The views of a scene show one set of named points, each view turned or mirrored, and shifted as a whole, with a little noise and some points left out.
In the rows, 128 means zero.

Scene 1
View 1
Z279: [180 156 163 137 197 120 154  62 168  96 140 112  84 102 119 172 175  81
  57  93 119  90  71]
Z623: [168 162 125 132 128  71  99  96 123 130 123 127 136 116 111 116 168 104
  93 105 116  97 101]
Z567: [168 163 160 142 155 109 130 105 121 121 134 118 121 130 129 137 153  97
 120 113 104 105  96]
Z647: [173 162 134 146 142  94 120 110 124 129 128 106 132 111 126 128 159  97
  96 104 108 117  86]
Z671: [138 159 165 119 112  89 127  73  85 108  89 134 147 173 128 137 142 127
 150 183 106  69  94]
Z404: [154 187 156 121 102  80  73 146  59 163 136 154 157 166 124 102 145 115
 177 121 103  95 168]
Z358: [158 169 176 134 140 125 130 125  97 130 137 122 130 162 141 136 138 105
 164 135  95 104 119]
Z430: [159 139 128 141 141  88 157  53 136  89  83  99 133 117 128 144 158 112
  76 154 111  93  26]
Z689: [179 191 203 137 179 141 109 169 105 155 192 137 103 149 135 135 140  78
 168  70  90 120 173]
Z885: [170 206 197 101 161 102  68 116 104 155 177 187 101 155  97 135 167  92
 133  73 122  57 215]
Z462: [149 164 166 129 130 103 119 111  93 128 121 129 139 160 135 134 138 115
 152 148  96  90 113]
Z50: [145 160 188 128 138 120 148  94  91 108 113 127 135 174 143 150 132 116
 167 162  95  85 103]
Z326: [170 166 162 150 146 112 121 144 108 141 150 113 133 135 140 128 143  95
 149 104  91 121 116]
Z52: [164 174 115 129  98  52  68 106  97 147 115 139 155 126 105  96 172 116
 102 108 122  90 127]
Z920: [178 163 158 150 159 118 135 125 123 129 148 106 120 121 134 134 148  92
 120  98  98 120 101]
Z879: [139 144 201 146 148 150 189 109  85  99 110  95 140 183 170 163 112 120
 197 194  76 107  61]
Z460: [172 180 169 132 159 108 102 132 111 146 165 135 117 140 123 133 154  91
 133  82 109 102 149]
View 2
Z689: [163 142  96  28 195 110  79 154 140  92  61 155  94 167  57  81 209  68
 156  92 130 162 128]
Z920: [144 157 125  62 143  97 115 131 151 114 105 126 111 134  76 123 177  71
 167 128 168 147 111]
Z279: [152 186 125  42 109 101 128 150 106 161 124 104 124 121  89 116 133  56
 167 180 186 159  40]
Z462: [135 144  80  58 149 125 119 139 159  98 138 112 146 166  81 127 155 107
 173 134 146 129 164]
Z460: [149 139  99  47 169 117 108 148 144 102  77 142 103 158  71 111 165  70
 155 135 133 154 128]
Z623: [126 132 115  77 135 119 156 130 160 108 101 127 121 140  88 156 119  67
 164 181 144 143 130]
Z52: [117 106 105  87 153 130 163 128 175  90  85 140 116 152  86 169 108  68
 153 183 115 135 171]
Z879: [143 185  70  56 128 108  82 136 165 115 206  82 181 167  82 106 209 146
 191  78 193 110 168]
Z326: [138 143 111  63 155 104 111 127 166 101 105 135 113 146  77 123 183  81
 168 110 159 139 140]
Z567: [141 157 112  60 136 109 124 137 149 120 122 115 126 142  80 130 160  77
 167 144 162 141 116]
Z647: [134 148 131  76 133 102 139 126 157 115 109 124 116 130  78 149 147  68
 164 152 165 141 116]
Z885: [167 118  64  13 201 150 110 175 116  86  41 162 103 191  67  87 132  59
 146 165  79 174 133]
Z430: [124 171 102  77  93 118 152 129 148 140 176  83 167 138 101 159 111 104
 181 186 184 121 115]
Z404: [128 102  72  64 190 142 123 139 180  60  86 148 120 185  73 138 152  94
 159 131  97 134 208]
View 3
Z623: [135 164 118 110 146 133 168 175 126 176 142 126 195 128 145  89 168 148
 126 114 117 156 108]
Z920: [ 87 155 116 132 123 166 152 126 125 118 141 158 184  92 148 113 168 123
  95 129 142 136 138]
Z50: [123 177 165 131 157 146 182 127 113  93 112 193 178 110 162 150 117 131
  83 133 127 162  99]
Z326: [ 99 150 143 147 135 170 150 136 123 126 137 141 185  97 134 109 166 127
 108 134 144 136 127]
Z885: [191 132 191 146 169 193 200 114  90 137 141 113 148 108 147  29 183 122
 156 196 110 181 123]
Z879: [ 78 186 161 136 137 147 162 111 122  57 106 231 190  96 167 194 100 130
  52 122 140 142 107]
Z689: [116 127 172 168 141 211 163  94 102  94 145 136 158  74 139  71 186 115
 122 183 148 140 152]
Z647: [109 162 101 110 129 142 158 164 131 158 141 137 196 109 148  98 176 136
 112 111 128 143 122]
Z567: [114 160 115 113 131 150 171 142 124 132 138 160 186 103 157 103 165 131
  99 124 127 149 125]
Z430: [108 193  75  56 129 102 176 174 139 157 127 186 211 134 182 134 141 143
  78  77 108 153  98]
Z279: [114 164  53  45 109 137 194 130 127 142 142 174 188 103 200  57 190 115
  87 119 103 151 147]
Z52: [155 164 157 136 162 136 163 192 127 193 141 104 190 142 123  93 155 153
 149 117 122 166  86]
Z358: [114 157 178 160 150 175 157 130 114 108 125 157 178 102 138 123 146 133
 109 146 139 149 113]
Z462: [125 170 165 135 155 149 172 143 116 122 121 163 180 117 152 131 134 136
 105 130 126 162 101]
Z671: [141 190 169 121 165 126 184 157 119 125 109 186 188 135 157 156 104 147
  95 117 111 174  77]
View 4
Z879: [108 156  62 147  89 181 111 111 132 224 143 138 150  58 112  76  94 106
 104  91  57 234  75]
Z689: [187  76  53 186  65 167 148 109 139 184 101 133  72 169 129 155 146 142
  63 145 121 212 141]
Z885: [187  39  28 169  97 128 178 119 135 124  96 133  50 206 137 151 122  59
 103 166  92 174 177]
Z52: [143 151 116 131 165 103 159 158 151  97  91 123 113 194 151 103 137 129
 123 116 108 161 142]
Z279: [161 169  32 113 132 126 116  77 175 156 185 111 130 111  84 152 137 130
 150 202 146 139 149]
Z50: [124 136  60 146 112 154 125 116 137 177 127 133 128 100 126  89 104  91
 112 112  65 206 105]
Z326: [153 136  85 154 109 152 133 120 147 173 112 128 112 145 128 121 141 156
  86 126 116 199 118]
Z567: [147 153  70 133 121 138 129 109 157 162 136 121 124 130 117 121 132 135
 116 141 115 176 129]
Z358: [138 125  73 150 108 153 135 123 138 174 116 132 112 130 125 107 123 122
  96 118  88 205 119]
Z647: [144 178  91 125 137 133 124 119 157 155 138 119 139 129 122 114 137 158
 116 135 121 174 121]
Z623: [146 162  97 122 157 113 142 131 162 117 123 119 121 168 131 117 140 135
 127 141 115 156 142]
Z404: [145 101 110 162 121 139 164 163 128 131  64 137  88 195 163  98 125 114
  82  85  74 206 130]
Z430: [110 215  82  96 167 118 108 110 169 144 169 115 167  96 103  92 115 124
 157 147 108 154 114]
Z460: [172 107  67 154 106 139 149 121 146 155 107 129  92 168 131 138 138 131
  93 146 117 186 147]
Z671: [111 153  79 126 141 131 131 134 139 144 121 133 140 118 133  71  93  75
 133  99  51 198 108]
View 5
Z920: [ 90 161  80 132 112  90 121 152  69 104 137 130 100 160 120  81 113 138
 103 121 175 116 178]
Z279: [ 64 112  51 106 119  94 128 125  76 160 133 134  45 192 167  80  72 154
  69  87 162  77 182]
Z885: [ 72 157 160 161 131  93 157 147  56  52  79 198 137 155 206  80 109  98
  99  21 155 151 215]
Z358: [103 168  99 157 122  82 158 132  62  79 125 144 129 155 118  79 115 123
 113 119 143 133 138]
Z460: [ 83 167 117 148 122  91 135 156  61  81 112 159 121 150 151  82 115 118
 109  87 168 138 191]
Z689: [ 69 208 117 181 125  72 130 173  52  55  88 152 120 153 147  56  99  93
 105  92 187 151 200]
Z430: [117  93  57  86 111 112 152  99  87 155 181 131  81 176 117 114 117 182
  93 123 126  70 123]
Z647: [ 95 137  87 107 112 108 123 141  71 114 154 141 103 158 127  97 129 158
 108 109 165 109 181]
Z671: [130 124 106 138 120 100 187  92  76  91 148 160 142 156 124 111 126 140
 117 114  98 116  91]
Z50: [111 155  92 164 122  83 182 108  69  86 131 146 127 160 114  82 103 124
 109 130 118 122  98]
Z404: [117 170 163 150 120 103 154 144  59  37 126 181 177 129 129 110 164 124
 139  92 139 160 163]
Z462: [112 148 107 145 121  93 161 122  67  84 136 155 135 153 121  96 120 133
 116 116 129 128 130]
Z879: [124 176  53 178 119  69 182 103  72  93 138 118 124 164  75  67  93 119
 112 179 122 117  59]

Which points are out of place in each view (at most two, in the order of its rows)? Write - if all are in place.
view 1: -
view 2: Z430
view 3: Z920, Z358
view 4: Z885, Z647
view 5: -

Scene 2
View 1
Z265: [101 134 132  70 120  63 113  97 158  97 124 125  81 121  69  96 130 164
 201 118 143 149 153]
Z586: [109 108 137  69  80  61 110  99 177 113 159 102  99 105  75 138 107 143
 189 103 119 136 149]
Z550: [130 137 166  58 119  49 106  99 178 110 155 122  98 102  78 108 127 144
 203 108 111 115 167]
Z9: [146 136 184  83 142  29 132  99 167 108 134 103  81  99  65  76 130 171
 222  91 110 110 179]
Z56: [123 103 152 116 111  35 176  92 142 113 101  68  55 105  38  71 111 205
 233  78 138 154 176]
Z489: [162 162 201  81 170  20 130 104 165  99 128 115  70 106  61  46 140 181
 235  89 106  97 190]
Z263: [148 157 181  58 106  25  87 109 195  91 160 121  83 110  74 102 104 148
 202  96  89  99 166]
Z613: [161 146 192  91 136   9 134 103 170  96 121  91  57 104  49  57 116 189
 233  79 104 107 185]
Z48: [104 173 143  28 134  69  67 107 177  83 152 177 102 125  95 107 143 127
 185 141 126 124 146]
Z665: [117 142 142  61  45  34  73 112 205  82 160 111  71 125  63 140  70 146
 181 100 103 132 145]
Z110: [120 153 146  75 112  39 105 101 167  86 116 117  61 127  57  83 114 173
 211 112 132 145 161]
Z459: [101 122 127  90  82  46 123 100 164  94 117  93  58 122  49  98  96 178
 205 101 136 163 154]
Z682: [125 163 145  56  68  29  66 111 201  74 148 122  65 131  62 116  80 151
 190 110 103 126 149]
Z608: [117 138 154  55 130  57 108  98 167 103 143 136  93 109  79  96 138 153
 199 116 128 124 160]
Z729: [ 80 112 116  74 126  85 136  88 136 115 118 121  96 117  76 101 147 160
 201 123 167 166 147]
Z475: [124 143 157  78 119  39 117 101 167  94 122 110  67 120  60  80 118 174
 211 105 125 135 164]
View 2
Z608: [171  58 123 149 113 158 135 156 139 153 106 109 106 161 110 128  99 177
 117 112 142  87 130]
Z56: [155  91 121 158  87 154  93 195 175 162 150  73 177 159 121 107 117 150
 167 109 156 161 194]
Z665: [143  77 156 175 123 115 132 153 131 138 170  86 155 160 164 217 141 163
 128 108 159  65 114]
Z48: [169  45 133 149 129 151 154 140 119 149  97 123  77 158 107 161  96 197
  98 107 138  53  99]
Z613: [148 110 114 171 107 122  88 196 148 146  92  97 178 233 123 137  98 161
 180 129 154 129 128]
Z682: [145  77 151 176 132 115 127 159 126 146 151  90 139 171 144 216 131 182
 140 108 157  75 105]
Z110: [156  74 131 168 118 142 110 179 141 159 127  89 132 171 113 159 111 183
 147 109 151 122 142]
Z550: [160  76 126 153 106 140 134 154 142 138 108 109 143 188 135 139 106 157
 128 119 151  72 112]
Z263: [152  89 132 168 120 115 122 161 130 136 105 112 149 212 143 177 107 164
 142 124 152  68  89]
Z265: [165  61 128 151 105 158 128 167 149 156 131  95 124 147 112 135 111 172
 128 110 150 109 152]
Z9: [157  96 115 158  98 133 108 175 151 144  94 105 163 215 124 118  98 152
 156 128 150 106 126]
Z729: [173  52 123 142  95 180 137 158 158 161 138  95 120 123 106  92 105 163
 112 103 148 112 172]
Z489: [157 101 104 169 111 131  92 190 142 149  62 112 150 244 105 121  83 172
 173 131 147 124 119]
Z475: [154  85 125 162 113 142 111 178 146 154 120  95 146 183 121 147 107 169
 152 113 149 119 143]
Z586: [156  68 139 151 100 143 142 141 154 140 153  96 159 146 159 143 126 139
 118 113 156  67 131]
Z459: [151  78 137 164 106 144 113 177 157 157 164  74 157 143 130 156 124 163
 147 104 158 127 164]
View 3
Z263: [135  79 131 143 136 116 102 101 149 130 163 114 105 139 118 157  79 140
  89  95 128 114 100]
Z550: [153 103 108 138 132 144  81 120 157 154 169 107  88 138 122 150  90 139
  96 104 121 109 112]
Z682: [ 97 119 158 146 131 125 106 103 146 130 194 113 123 162 106 159  89 119
  98 117 150 115 102]
Z608: [158 121 109 134 116 151  62 129 165 160 182 114  82 124 126 145 101 135
 101 111 117 113 100]
Z586: [128 129 107 143 152 169  87 130 169 168 185  91 111 172 117 145  89 124
 110 126 117 109 135]
Z613: [137  93  83 151 124 108  84 133 128 138 152  77 112 106 124 179  57 135
  73  91  83 106  31]
Z110: [117 146 121 145 110 136  71 133 142 147 196  99 106 123 115 165  87 113
  95 115 118 111  66]
Z9: [167  98  67 140 125 137  66 142 146 156 155  81  92 108 126 160  71 142
  85  99  78 104  58]
Z56: [116 169  60 153 128 160  59 174 140 175 191  45 126 127 116 173  60  98
  91 122  74 101  41]
Z459: [101 177  96 147 124 162  70 158 142 169 208  68 126 141 107 165  77  94
  96 131 103 107  61]
Z48: [165 126 148 124  97 140  60 112 164 145 197 153  61 121 119 131 126 137
 109 113 162 116 128]
Z475: [131 128 105 143 119 134  70 136 143 153 184  94 104 121 118 166  81 122
  93 110 106 109  62]
Z729: [154 180  82 131 110 185  34 167 168 189 208  93  80 128 123 143 105 114
 111 131 107 108 102]
Z665: [ 90 120 153 150 150 135 118 104 156 137 195 102 134 185 106 155  85 115
 101 123 146 115 127]
Z265: [138 156 103 137 113 156  57 146 156 168 201 100  88 126 117 151  97 116
 103 125 120 110  88]
View 4
Z265: [ 84 139 137 130 128 104 137 127  93 142 140 141 137 164 121  78 181 113
  82  77 114 125 156]
Z263: [141 105 117 129 174 135 135  82 119 173 166 164 105 145 112  90 156 116
 100 117 160 140 110]
Z613: [142 120 133 178 155  83 116 129 111 164 183  95 111 136 135  80 160 156
  91 137 114  96 117]
Z475: [107 126 135 150 145  97 127 126 109 150 153 123 125 151 126  78 171 134
  88 100 114 115 142]
Z729: [ 69 155 135 126  94 103 136 146  69 137 134 135 156 168 128  77 189 104
  63  55 113 127 170]
Z48: [ 94 128 149  86 133 144 150  76 102 158 158 196 125 159  85  83 155  72
  98  86 145 131 154]
Z110: [ 94 118 143 144 150  91 135 121 122 141 148 134 127 156 121  76 174 130
  98  94 107 117 151]
Z586: [110 123  91 129 150 125 139 125  95 150 118 145 131 166 138  86 194 125
  72  62 158 161 129]
Z459: [ 84 121 122 152 153  84 134 142 121 127 116 120 135 168 145  73 199 146
  86  72 109 133 153]
Z550: [128 129 114 129 142 126 132 110  91 164 160 147 122 150 119  88 167 111
  82  98 150 132 126]
Z665: [111  89  95 131 196 119 150 101 151 143 104 162 116 168 136  83 192 137
 112  77 151 168 126]
Z489: [144 131 150 170 139  92 112 115  92 170 204 105 107 126 116  82 142 131
  84 151 111  85 122]
Z608: [107 135 131 125 128 121 134 114  90 156 160 146 130 155 114  84 168 104
  80  93 136 125 143]
Z9: [137 130 127 161 135 103 118 126  87 166 175 109 118 141 126  86 160 133
  77 119 126 108 120]
Z682: [108  93 118 126 195 116 149  93 154 144 123 167 112 162 123  83 175 133
 119  90 138 150 131]
View 5
Z665: [183 142 174 169 143  52 144 118 101 129  35  86 125 115 162 138 128 146
 163 136 112 175 147]
Z586: [147  92 177 139 152  67 134 102 129 158  46  90 106 131 141 136 141 128
 146 152 140 179 146]
Z729: [131  76 197 116 160 124 124  59 156 178  47 112 115 142 128  68 166 120
 119 135 164 181 121]
Z489: [183 104 198 132 110  99  82  44 160 124  86 158 103 117 132 153  73  87
 165 103 173 116  74]
Z9: [161  95 191 135 125  88  93  63 146 140  70 140 100 122 128 157  95  97
 157 129 164 140  98]
Z265: [158  99 197 132 145 111 122  68 147 157  51 113 119 131 141  85 141 125
 136 125 152 167 118]
Z459: [157 123 186 154 149 102 117  70 107 151  37 123 132 107 120 101 141 118
 139 137 128 195 105]
Z263: [191 120 184 151 118  59 120  96 141 125  63 115 104 128 166 161  91 122
 170 118 144 126 127]
Z48: [190 100 198 127 140  89 149  91 184 146  63  88 107 164 198  85 131 151
 145 103 162 114 158]
Z475: [169 113 195 143 133 101 108  63 134 140  56 130 118 116 138 116 119 112
 147 119 146 156  99]
Z682: [200 150 181 165 134  63 138 104 112 123  42  96 126 116 174 125 117 147
 162 120 117 158 133]
Z613: [175 116 194 146 115  90  81  49 130 124  70 159 108 101 118 158  83  88
 165 119 154 141  73]
Z110: [180 127 191 146 132  90 116  75 128 135  54 125 121 117 144 116 113 121
 153 117 144 153 109]
Z608: [165  92 192 126 138  93 120  75 160 152  63 114 108 143 155 111 124 123
 146 119 163 143 127]
Z550: [166  90 183 134 130  70 124  93 160 142  69 104  94 145 164 151 105 122
 161 128 164 129 142]
Z56: [128 103 192 142 150 120  90  42 107 156  45 150 122  99  82 110 132  94
 133 143 143 203  72]
View 6
Z665: [160 102 103 149  91 108 103  76 116 172 163 131 162 141  61 130 154 165
 108 101 113  90 155]
Z56: [ 90  51 163 125 147  56 145 123 171 179 167  77 208 135 139 148  77 166
 131 132 133 105 143]
Z265: [163  74 150 126 116  87 142 118 155 140 189  87 153 122 117 136  95 150
 115 114 128 119 152]
Z682: [170  92 108 154  92 113  98  89 116 170 174 122 151 140  77 138 132 156
  86  90 108  76 159]
Z586: [156 105 116 137 111  94 142  88 142 140 154 102 163 138  84 117 138 160
 140 128 138 127 153]
Z489: [153  91 149 192 155  98 141 121 132 139 164  72 174 160 166 137  39 141
  79 125 133  37 192]
Z613: [122  84 142 186 152  89 130 109 131 161 153  84 191 160 153 139  58 157
  90 127 128  36 178]
Z263: [171 112 112 185 122 119 123  87 113 143 154 110 156 155 105 128 104 152
  90 111 128  58 177]
Z48: [234 106 131 147  96 125 134 114 131 106 200  94 102 119 104 124 107 132
  91  98 127 114 168]
Z459: [121  62 142 125 116  75 126 111 151 179 176 101 182 128 103 145 112 163
 119 111 116 107 141]
Z550: [173 111 124 165 121 106 140  98 132 124 162  97 153 146 114 119 102 150
 111 124 136  94 170]
Z9: [146  98 139 178 148  95 143 108 138 139 154  82 177 154 145 131  71 153
 104 131 142  67 176]
Z475: [150  72 144 142 120  90 124 114 141 166 184  97 165 133 118 141  93 152
  99 104 119  87 156]
Z608: [179  97 139 150 120 103 146 112 143 123 178  82 147 133 120 127  92 143
 107 119 138 106 168]
Z110: [152  69 147 141 120  88 124 118 141 165 186  95 163 129 116 143  88 146
  95 107 115  90 154]

Which points are out of place in each view (at most two, in the order of its rows)? Write - if all are in place.
view 1: Z56
view 2: Z608
view 3: Z9, Z459
view 4: Z263
view 5: Z110, Z550
view 6: Z475

Scene 3
View 1
Z82: [ 91 116 132  99 133 126 169 188 106 120 128 141 157 140 107  87 117 129
 100 159  87  87 116]
Z278: [ 89 118 109  79 167  78 132 176 130 117 141 114 141 149 134 110 107 116
 112 122  85  40 114]
Z482: [ 96 115 129  80 149  96 172 170 109 118 151 132 153 144 126  97 112 134
 114 146  71  72 112]
Z945: [ 99 132  96 101 188  69  70 143 142 115 174 119  89 149 143 125  88 123
 146  99  98  39 136]
Z447: [106 113  97 123 154 148 107 179 101 106 127 142 116 115  98 102  95 130
  82 140 114  95 127]
Z100: [ 83 137 134 119 145 110 112 165 135 123 134 143 115 155 114  93  99 125
 143 142 102  76 131]
Z393: [ 83 126 127  80 160  68 146 165 134 124 153 122 145 163 142 101 111 122
 141 130  71  44 115]
Z179: [ 77 129 146  96 137  98 157 176 131 125 134 135 148 167 123  91 111 122
 136 151  82  64 114]
Z488: [ 88 134 150 111 138  99 149 144 124 126 173 157 113 162 119  92 103 147
 158 156  77  95 128]
Z811: [ 90 136 150 107 143  87 148 143 125 129 178 151 114 167 130  95 103 142
 167 153  77  84 128]
Z569: [108 121  93 135 165 136  71 164 114 107 144 149  82 121 100 108  85 134
 107 129 121  95 141]
Z476: [107 131 129 104 162  87 139 124 111 121 205 155  96 150 132 107  93 160
 158 142  72  92 132]
Z991: [ 53 149 155 100 142  60 114 163 174 139 132 119 125 197 144  93 107 108
 185 130  88  31 120]
Z992: [ 82 143 123 155 144 136  59 162 143 122 123 151  71 150  99  92  89 123
 148 138 129  89 142]
Z152: [ 91 118 102 100 164 108 108 180 123 112 128 123 129 137 121 108 103 117
 103 123 102  58 122]
Z25: [120 107  92  71 181  85 151 156  93 106 184 126 135 125 133 122 101 144
  94 122  70  67 117]
View 2
Z992: [147 162  88  96 201 150 151 150 157  83 107 107 133 159 117 137 132 122
  55 125 100 115 202]
Z82: [127  63  92  68 161 156 117  93 137 108 146  57 140 154 130 149 154 134
 124 128 122 124 226]
Z152: [119  96  92  61 176 152 132 121 137  76 143  95 125 152 115 190 131 122
 105  82 106 104 177]
Z811: [159 109  86 111 167 147  94 104 124 120  95  75 135 138 135 158 158 119
 116 107 116 136 139]
Z488: [158 107  90 110 164 147 102 104 124 122  99  68 138 140 139 146 161 128
 114 113 115 138 154]
Z278: [118  70  85  55 168 154 111  99 128  85 143  97 124 147 113 229 132 108
 131  60 105 104 142]
Z482: [131  60  93  73 153 153  98  92 123 107 135  64 135 141 130 179 155 125
 139  93 118 123 167]
Z179: [137  78  79  85 177 155 100  84 139 119 116  76 141 155 124 187 144 106
 127 114 115 130 172]
Z25: [125  69 109  58 135 147 112 118 103  78 150  77 121 123 135 180 157 145
 127  47 112 108 133]
Z100: [144 120  82  94 185 150 123 114 144 104 112  92 131 154 122 163 140 117
  94 112 108 121 178]
Z476: [159 117 102 111 149 137 100 126 107 105 100  72 130 118 144 137 166 142
 108  80 114 135 115]
Z569: [132 137 108  71 173 144 156 162 137  60 138  96 124 143 123 133 142 149
  62  94 104 101 191]
View 3
Z25: [181  96 149 159 108 142  89 192 139 107  86  69 160 121  83 129  97  34
 108 157 127 152 144]
Z393: [185  95 124 129  88 162  96 153 174 154  92  80 165 115  84 139 121  84
 134 160 132 136 167]
Z488: [182 104 137 153  97 127 112 168 135 164  84 122 143  94 122 138 116  98
 142 157 161 110 172]
Z152: [166  93 148 164 107 138 100 168 161 106 105  91 166 149  72 142 124 112
 136 152 116 146 153]
Z991: [187  86 102 106  75 161 104 130 185 189 102  99 178 104  72 150 157 137
 180 152 145 119 180]
Z945: [182  87 129 147  95 124  91 180 136 125 100  79 188 109  32 140 170  79
 184 135 150 152 141]
Z278: [176  90 130 141  94 158  91 161 173 128  99  75 173 135  66 142 122  84
 128 155 118 149 155]
Z82: [164 108 158 171 110 141 118 165 166 124  95 124 134 154 138 138  83 125
  99 170 114 118 167]
Z811: [191 103 131 144  91 127 111 168 139 169  83 116 149  92 117 135 120  92
 148 159 161 109 171]
Z179: [178  97 135 137  89 156 106 148 175 156  94 105 149 125 111 142 110 115
 125 163 127 118 174]
Z447: [150 101 171 197 127 110 115 183 139  79 105 117 148 163  97 137 113 120
 124 149 116 136 146]
Z569: [152 100 169 201 125  90 113 192 118  87 105 125 158 142  76 138 147 122
 163 136 137 138 140]
Z476: [189 102 140 159  98 111 103 190 114 150  76 109 149  80 107 135 121  56
 149 151 174 121 156]
Z992: [153  99 154 182 113  92 119 170 129 122 112 146 161 137  83 145 173 168
 192 134 147 118 159]
View 4
Z991: [115 147 103 143 107  62 127 124 109 112 113 168  56 120 124  81  80  98
 162 129 122 123 107]
Z482: [170 109  65 101 118 124 171 133  89 108 157 183 102 125 122  99 159 108
 134 122 179 148 145]
Z488: [173 148  84 125 111 116 160 129 110 106 173 174  99 117 119 106 127 103
 170 113 179 131 131]
Z100: [169 153  88 135 104 111 153  88  85 126 144 169  95 118 140  99 128  87
 176 114 149 132 118]
Z945: [131 150 126 136  86 159 148  81 118  92 113 152  74 107 181  83 107 115
 176  74 122 142 137]
Z278: [131 109  93 107  99 132 157  98  86 108 102 171  81 119 156  83 142 105
 133 107 129 154 139]
Z152: [156 124  90 111  95 137 159  68  69 125 114 167  95 118 166  88 156  92
 149 107 133 149 129]
Z992: [187 191 102 148  95 118 147  43  75 140 154 155 102 106 164 108 118  71
 209 100 144 113 103]
Z569: [195 165  99 122  88 168 162  36  75 131 151 156 114 105 181 111 152  85
 192  86 152 137 128]
Z179: [150 124  74 113 115  92 153 121  87 121 136 181  88 123 120  93 138  94
 143 131 154 138 124]
Z811: [163 143  85 130 111 115 156 135 116 101 168 175  91 117 121 105 121 109
 166 113 176 132 134]
Z393: [136 115  86 118 112 103 152 140 105 101 127 176  78 124 123  87 127 109
 137 121 151 146 135]
Z447: [196 135  74 105  96 158 174  47  56 143 144 166 120 113 168 110 176  81
 162 105 154 149 130]

Which points are out of place in each view (at most two, in the order of its rows)? Write - if all are in place.
view 1: Z82
view 2: Z278
view 3: -
view 4: Z482, Z393
